A landscape with many peaks, sampled at points; each row gives a point and its height.
A climber steps from a point to the highest of its 5 nearest points, and stops where none of them is higher. Distance is the straight distance between rows; heights are no part of it.
(131): [  0 -10 -30  28  -3 -10  25 -22  18  -8  42   6  -2 -25 -26  -7   0  -9
  12 -23  -5  16]  height 458
(717): [-14   8 -10   6 -22  -8  19   9  -2   4  -9  -6  24 -24   5   7   3   3
  19  16  16  16]  height 355
(22): [-21  19 -12  16 -24 -21   8  13   1   4 -33   2  25 -10   9  19  10   7
  24  46  18  33]  height 240
(312): [  5 -19  16  -5  10  34  25 -11  10  -5  24   3 -19   9  -9 -22 -10  -9
 -12 -26   0 -25]  height 486
(275): [ -8   9  -4 -28 -10   3  13  13 -12  -8  12 -14  -2 -19   6  16  -3 -14
  -6 -33  12 -12]  height 504
(848): [ -7 -10  -9  20   6  -2  14  -8  18   4 -18   8  12 -14  -1 -21   8  15
  12  30  -1   5]  height 318
(294): [  0  -2 -18  34   4 -25 -10 -15  18  -1 -32  23  14  12  -7 -10  14  12
   5  39  -6  32]  height 720
(588): [-10  -2 -17  18 -10 -13  18  -5  12   4 -15   2  17 -15   1  -6   5   9
  23  25   2  21]  height 301
(60): [ -1   0   1  29  -7 -32 -19  -6   3   8 -27  26  20  26   0   7  10   2
   2  42   0  39]  height 462
(543): [ -1  15   0  -9 -19 -21 -15  13 -14   4  -5  -5  11   7   7  22  -4  -7
   1   0   4  12]  height 430
(563): [ 19  10 -20   6  -2  -6 -15 -13 -16   0  34 -13  -7  -1 -20  17   4 -18
  -3 -26 -22  32]  height 636
(475): [-15  18  16 -27  -3  21  19  18   1  11 -12  -1  12 -21  15   9  -4  16
  -2  23  17 -37]  height 336
(903): [-11   7   5   0  -5 -12 -27  16  -8   6 -31   8  11  18  25  16  -9   6
   9  27   7   2]  height 433
(692): [-11  -4  -1 -13  -5  21  40  -1  16   2  21   5   2 -28  -4  -6   3   0
   4 -12  15 -12]  height 552
(1083): [ -1 -10  -7  17 -10  -7   8  -1   0   5  -6   4   4  -9   2  -4  -2  -3
   7   5   4  10]  height 781
(178): [  8  14  -6  13 -10 -28 -32  -9 -12  14   0  16  15  22  -7   9  10  -6
  -4  17 -13  37]  height 268
(1085): [ -7 -11 -19  18  -2  -3  25 -19  22   3  -2   9   7 -18  -7 -22   5  19
  20  27   2   8]  height 407
(672): [ 12  -5  -6   4   2   2 -22 -10 -11  -2   6  -4  -5  15  -7  11   2  -8
 -14 -13 -22   7]  height 467
(430): [ 11   4   5  14  12 -21 -35  -7  -1  11  -9  12   5  33  -2   0   2   7
 -12  15 -16  15]  height 308
(410): [  0 -11  14  -5  18  19   2   3  11   6 -18   5 -15   7   6 -19  -3  12
  -5   7   2 -26]  height 460
(756): [  0   2  -2  -2  -7  -6  -3   4  -8   3   1  -7  -4   6   1   3  -3  -6
   0 -11  -3   2]  height 592
(528): [ -7 -16  -6   8  -4  13  37 -18  20   0  19  11  -5 -21 -17 -16  -6   0
  11   0   5  -6]  height 626
(392): [ 21 -11   6  -6  21  16   1 -11 -12  -8  20  -3 -26  27 -18 -10  -5 -11
 -26 -26 -21 -12]  height 421
(811): [ 10   0  -5  -7   0  19   8  -1  -7  -8  30  -7 -21   4 -15   2  -1 -19
 -16 -35  -8   1]  height 472
(302): [-10   7  18 -27  -5   8   7  17 -14  -6  -4  -9  -2  -5  14  11  -7  -3
  -8  -9  13 -23]  height 533
(369): [  0  12  -2 -17  -9  -3 -11   6 -18 -12  18 -23  -4  -8  -2  27  -4 -18
  -8 -29  -4   1]  height 694
(643): [ 13 -18  -2  13  18   1  -3 -14  10  -5   0  10  -7  10  -9 -17   4  -3
 -10  -8 -18  -1]  height 750
(939): [-21  14  16 -37  -5  35  35  12 -11  -3  17  -9  -3 -26  12  11  -6  -5
  -6 -25  24 -36]  height 498
(926): [  3   5  30  -5  29  26 -18  10  14   5 -32  14  -9   8  24 -25  -3  27
  -1  28   4 -30]  height 255
(539): [ -2 -13  28 -24   6  31  23   5   5  -3   0  -2 -13  -6   4 -18  -4   5
  -5  -5   6 -34]  height 496
(742): [  6 -11 -27  15   8  -3   9 -31  11   0  40   0  -9  -3 -38  -8   2 -15
  -4 -23 -23  13]  height 469
(864): [ 13  -3   2   7  -3 -13 -17  -3  -4   4 -16   3   3  14  -1   1  -1   8
  -7  -1  -9   9]  height 445
(318): [  5   6  -1 -22  -3   4 -16  12 -21  -6   4 -16 -16  20   3  21  -7 -16
 -19 -20 -11  -3]  height 640
(824): [ -2  -4 -18  -2  -3   8  25  -7   6  -5  43 -10  -6 -20 -14   3   2 -20
   3 -34   7  -5]  height 459
(189): [ 10  -3 -12  31  15 -24 -33 -23   7   7 -12  21  10  24 -16 -10  15  15
 -13  22 -26  24]  height 716
(842): [ -6  -5 -20  28   1 -22  16 -15  13   3 -20  14  14  -3  -6 -13  12  15
  24  34  -2  25]  height 372
(173): [ -5 -19 -18  17  -2   3  27 -19  21  -1  19   4   4 -18 -14 -13   2   4
  11  -4  -1   4]  height 551
(354): [ 12  25 -16  -1 -10  -8 -26 -16 -27  -2  39 -17   2  -7 -26  27   8 -29
  -9 -32 -17  47]  height 495
(665): [  3  -5 -18  23  -8 -27  -3 -14   2  11   1   5   8   1  -8   5   1  -3
   3   3  -9  30]  height 309
(304): [-13  14 -29  12 -22 -21  20  -2   9  -9  24  -7  21 -41  -3  11   4 -11
  19 -17  23  27]  height 40
(829): [ -2  -7   2  12   1 -13  -4  -1   0   5 -13   7   8   9  -1  -9   4   0
   6  16  -4   4]  height 540
(1084): [ -4   2 -19   5 -15   3  27  -2  15  -4  15  -7   5 -29  -3   1   4  -4
  12 -15   9   3]  height 441
(891): [ 18 -13  18 -16  23  21  -5   3 -11 -11   1  -6 -28  27  -4 -13  -8  -6
 -26 -16 -20 -33]  height 323
(211): [  6   1 -23  16 -10 -23  -7 -12  -3   5  23  -5   5  -4 -17  12  -2 -15
   7 -15  -7  42]  height 342
(195): [  8 -13 -24  31   2 -26 -14 -28  14   0   5  13   8  11 -22 -16  11  10
   1   7 -22  25]  height 288
(30): [  4   9   9   1 -14 -20 -40   5 -15  11 -22  10   7  24  14  22   0  -5
  -1  20   0  14]  height 369
(89): [  4 -11  17 -21  12  24   0  16  -7   1  -7  -5 -22   7  12   2  -5   0
  -5  -7   0 -35]  height 512
(115): [  7  -6 -16   5 -11  -8   4  -3  -2  -2  22  -6   3 -12 -17   3   0 -11
   5 -21  -2  11]  height 461
(316): [ -7   6  18 -13   7  10   1  23   7   7 -29   1  -2  -3  22  -6  -7  18
  10  31  16 -25]  height 306
(155): [ 14 -11  28  -9  35  24 -12   4  11  -3 -21  12 -25  23  11 -24  -7  20
 -16   9  -9 -33]  height 354
(1099): [ -2   0  -3 -15  -6   5  11   3  -9  -6  22 -13 -10  -8  -4  10   0 -20
   4 -31   2  -5]  height 523
(976): [  4   4  20   0   8  -9 -27   7  -3   6 -30   8   9  20  21   0  -5   8
   1  18   5  -6]  height 371
(619): [-17   9  -7   2  -7   1  23  11   5  12 -26   2  19 -20   3  -3   4  19
  17  35  12  -4]  height 377
(827): [  1  -8   6 -13   4  20  17   4 -12  -8  20  -8 -25   1  -3  -1  -2 -17
 -13 -28  -4 -17]  height 482
(871): [ -8  12   9 -31  -1  16  19  17 -20 -16  24 -22 -22  -3   2  14  -4 -20
 -18 -44   8 -15]  height 431
(512): [-10   6 -16   5 -16 -17  15  -2   0  -7   8 -10  20 -22   5   8   0  -7
  10  -8  10  18]  height 302
(441): [-10   0   2  -2  -9   7  11  13   0  10 -14   0  13 -14  11   6   2   8
  15  13  10  -2]  height 438
(457): [ -8  -3  28 -29  -2  47  43   1  10   2  33   1 -14 -15  -8 -18   3   6
   1 -22  10 -33]  height 488
(1058): [ -6   1  29 -29  12  21   7  23  -1   6 -22   1  -2  -4  18  -6 -12  21
   5  22  15 -41]  height 325
(882): [ -6 -12  12   4   9  25  19  -3  22   1 -15   7   4 -15   0 -27  -2  20
   7  25   6 -23]  height 383
(881): [ 16 -14 -27  24  18 -11 -19 -37   0   1  27  10  -3  12 -35  -2  13   2
 -13 -15 -36  21]  height 390
(238): [ 10  -3  -1  32  15 -23 -22 -14  14   1 -26  24   8  23  -1 -15  10  21
  -6  34 -11  18]  height 449
(192): [  2   3 -17   3 -14 -11  11  -6   6 -15  35 -16  14 -29 -14   8  -1 -20
  12 -39  17  12]  height 317
(1033): [-14  -5  -6  24   1  -8   9  -7  15   4 -28   5  18  -8   2 -15   9  26
  21  51   3  12]  height 304
(125): [  7  22 -11  -8 -11 -11 -13  -2 -20  -8  27 -19   2  -5  -5  24   5 -32
  -5 -28  -3  24]  height 470
(113): [ 19  -8  -6   9  12   8   0 -18  -4   1  16   4 -13  14 -16  -6  -2  -6
  -9 -25 -21  -1]  height 522
(689): [ 18   3  -9   7  -3 -21 -28 -12 -11   8   3   3   0  16  -5  10   6 -10
  -8  -2 -19  23]  height 381
(417): [  6   6  28  -2   9   0 -36  18   1   3 -33   8  -5  25  25   4  -4   5
  -5  25   6 -17]  height 303
(151): [  2 -12   5  -9   5  25  36 -12  13  -3  36   8 -17 -14 -11 -21   0  -5
   2 -28  10 -13]  height 528
(38): [ -9  -6  34 -19   8  42  13  11  29  10 -10   9  -4 -16   6 -31   1  28
  -3  37   8 -41]  height 340
(205): [ -2   7  14 -14  -3   1 -13  16 -23  -3 -15  -6  -7   5  22  24  -9  -5
  -6 -11   2 -17]  height 559
(271): [-14  -5   7  -9  -8  20  20  10  15   8 -15  -2   5 -21   4  -9  -1  21
  14  29  12 -22]  height 370
(893): [ 16   0  -2  -7   4   6 -14  -2 -24  -3  25 -18 -23  13 -14  14   0 -20
 -19 -31 -24  -1]  height 508
(219): [  9  16 -16  -4 -19 -19 -31 -10 -20   6  16  -9  10   6  -6  21   2 -19
  -7  -8 -11  44]  height 328
(352): [ -7  13  -7 -14 -10   4  24   5  -5 -27  37 -13   3 -33   1  21   2 -23
   2 -47  23  -5]  height 343
(347): [  6 -16 -13  11   3   2  23 -19  13  -3  30   5 -12 -11 -20 -11  -4 -11
   3 -23 -11  -3]  height 525
(783): [  1 -16 -22  19  -2 -12  11 -12   7   3  12   8   5 -12 -17 -11   1  -2
   7   0  -3  20]  height 501
(963): [ -3  10  -1  12  -7 -17 -12   7  -1   8 -29   4  16   7   9   7  -4  10
  16  30   7  12]  height 729
(658): [-24  16  21 -32  -8  23   7  33   3  13 -31 -11  14 -11  23  10  -2  31
  13  39  24 -34]  height 311
(705): [-17   7   5  -5 -12  -8  -1  14  -9   5 -28  -5  18  -5  26   7  -3   6
  16  14  22  -5]  height 468
(654): [ 17 -12   8   8  17   2 -18 -10   1  -4  -8   8 -13  25   2 -13  -2   4
 -11  -8 -16  -9]  height 635
(1087): [ -5   9  19 -21   5   3 -19  23 -15   3 -24  -6  -6  12  23  14  -7   3
   2   2   9 -20]  height 526
(487): [  5   3 -18  -5 -14  -4  -2   0   0  -9  28 -13   5 -14  -7  16   1 -18
   3 -28  10  14]  height 405
(399): [ -5  14  -8 -12 -16 -10   3  15 -12  -8   1 -14  11 -15  10  24   0  -8
   3 -14  10   6]  height 378
(355): [ -7  11  29 -20   8   9 -34  20  -8   1 -28   1  -7  34  31   9 -14  13
   2  28  15 -23]  height 475
(383): [-13   5   0 -13  -6   7  23  11   2   1   0  -9   8 -23   6   8  -4   2
   5  -3  14 -10]  height 502
(243): [  7  15  -1 -25 -10  -1  -1   6 -26 -15  30 -33 -15   0  -6  19  -6 -25
 -10 -40   1  -3]  height 489
(607): [  8  -8   6  23  24 -11 -14 -13   8   3 -21  11  -1  16  -2 -26   1  14
  -4  18  -8   0]  height 310
(839): [  0  -5  20  -9  13   5  -8  13   5  -4 -25  -1  -7  13  16 -12  -6  12
   4  13   5 -22]  height 404
(819): [ 10  -2  10  24  38  -8 -33  -4  19   0 -31  27   1  28   4 -21   7  25
 -20  27 -11   0]  height 118
(394): [ 13  -4  13   9  19  -6 -32   3   7   5 -26  14  -3  27   3 -14  -5  16
 -13  14  -9  -4]  height 134
(957): [-14  -6 -28  18 -15 -22  24  -3   9  -4  11   1  19 -23  -6  -1   7  -4
  21   3  16  26]  height 180
(815): [  3  -4  32 -15  14  14 -20  23  -6  -6 -28  -4 -16  25  24  -3  -9   4
  -6   4   3 -25]  height 497
(813): [  1  -6  23 -18   7  18 -10  13 -12 -10 -11  -9 -16  22  20   6  -8  -4
 -14  -8  -6 -25]  height 527
(224): [-15  12   3 -23  -9  15  30   9   2  -4  20  -7   7 -36   6   8   3   1
   1 -20  24 -17]  height 519
(422): [ -2   9  11  -8  -4  -8 -37   8 -18   3 -10  -4  -4  29  15  18  -7  -6
  -6   1 -11   0]  height 466
(846): [  0  -6   5  15  10   8   7   5  22  -2 -29  12  -1  -7   4 -27   3  26
   8  36   1  -8]  height 289
(425): [  8   3   8 -23   5  20  -7   8 -27 -15  22 -27 -31  16  -6  14  -9 -24
 -27 -32 -16  -8]  height 513
(1031): [  5  -2  -7  27  -7 -30 -26 -17   4   8 -15  20  13  23  -6  -7   8   6
  -6  24 -11  29]  height 376
(1066): [  4 -19  -3   0   3   6  19  -3   3   1   4   0  -6  -7  -3 -19  -2   0
  -3 -10   3 -14]  height 772
(248): [ -5  11 -11  12 -22 -31 -17  -2 -11  11   1   4  18   6   1  14   6  -8
   5   9   3  38]  height 269

Call two points neighbours if one is among the 5 nearest of the other. Go from one point of each pair to the other, from neighbour to neighbour, staying as high as possible. Name the lowest point that can't be avoided.
(1083) and (963) -> (829)
(1083) and (563) -> (125)
(294) and (369) -> (60)

Write out the way that a climber takes from each point below.
(89) -> (302) > (205) > (318) > (369)
(475) -> (383) > (692) > (528) > (1066) > (1083)
(824) -> (347) > (528) > (1066) > (1083)
(607) -> (654) > (643) > (1066) > (1083)
(224) -> (692) > (528) > (1066) > (1083)
(939) -> (302) > (205) > (318) > (369)
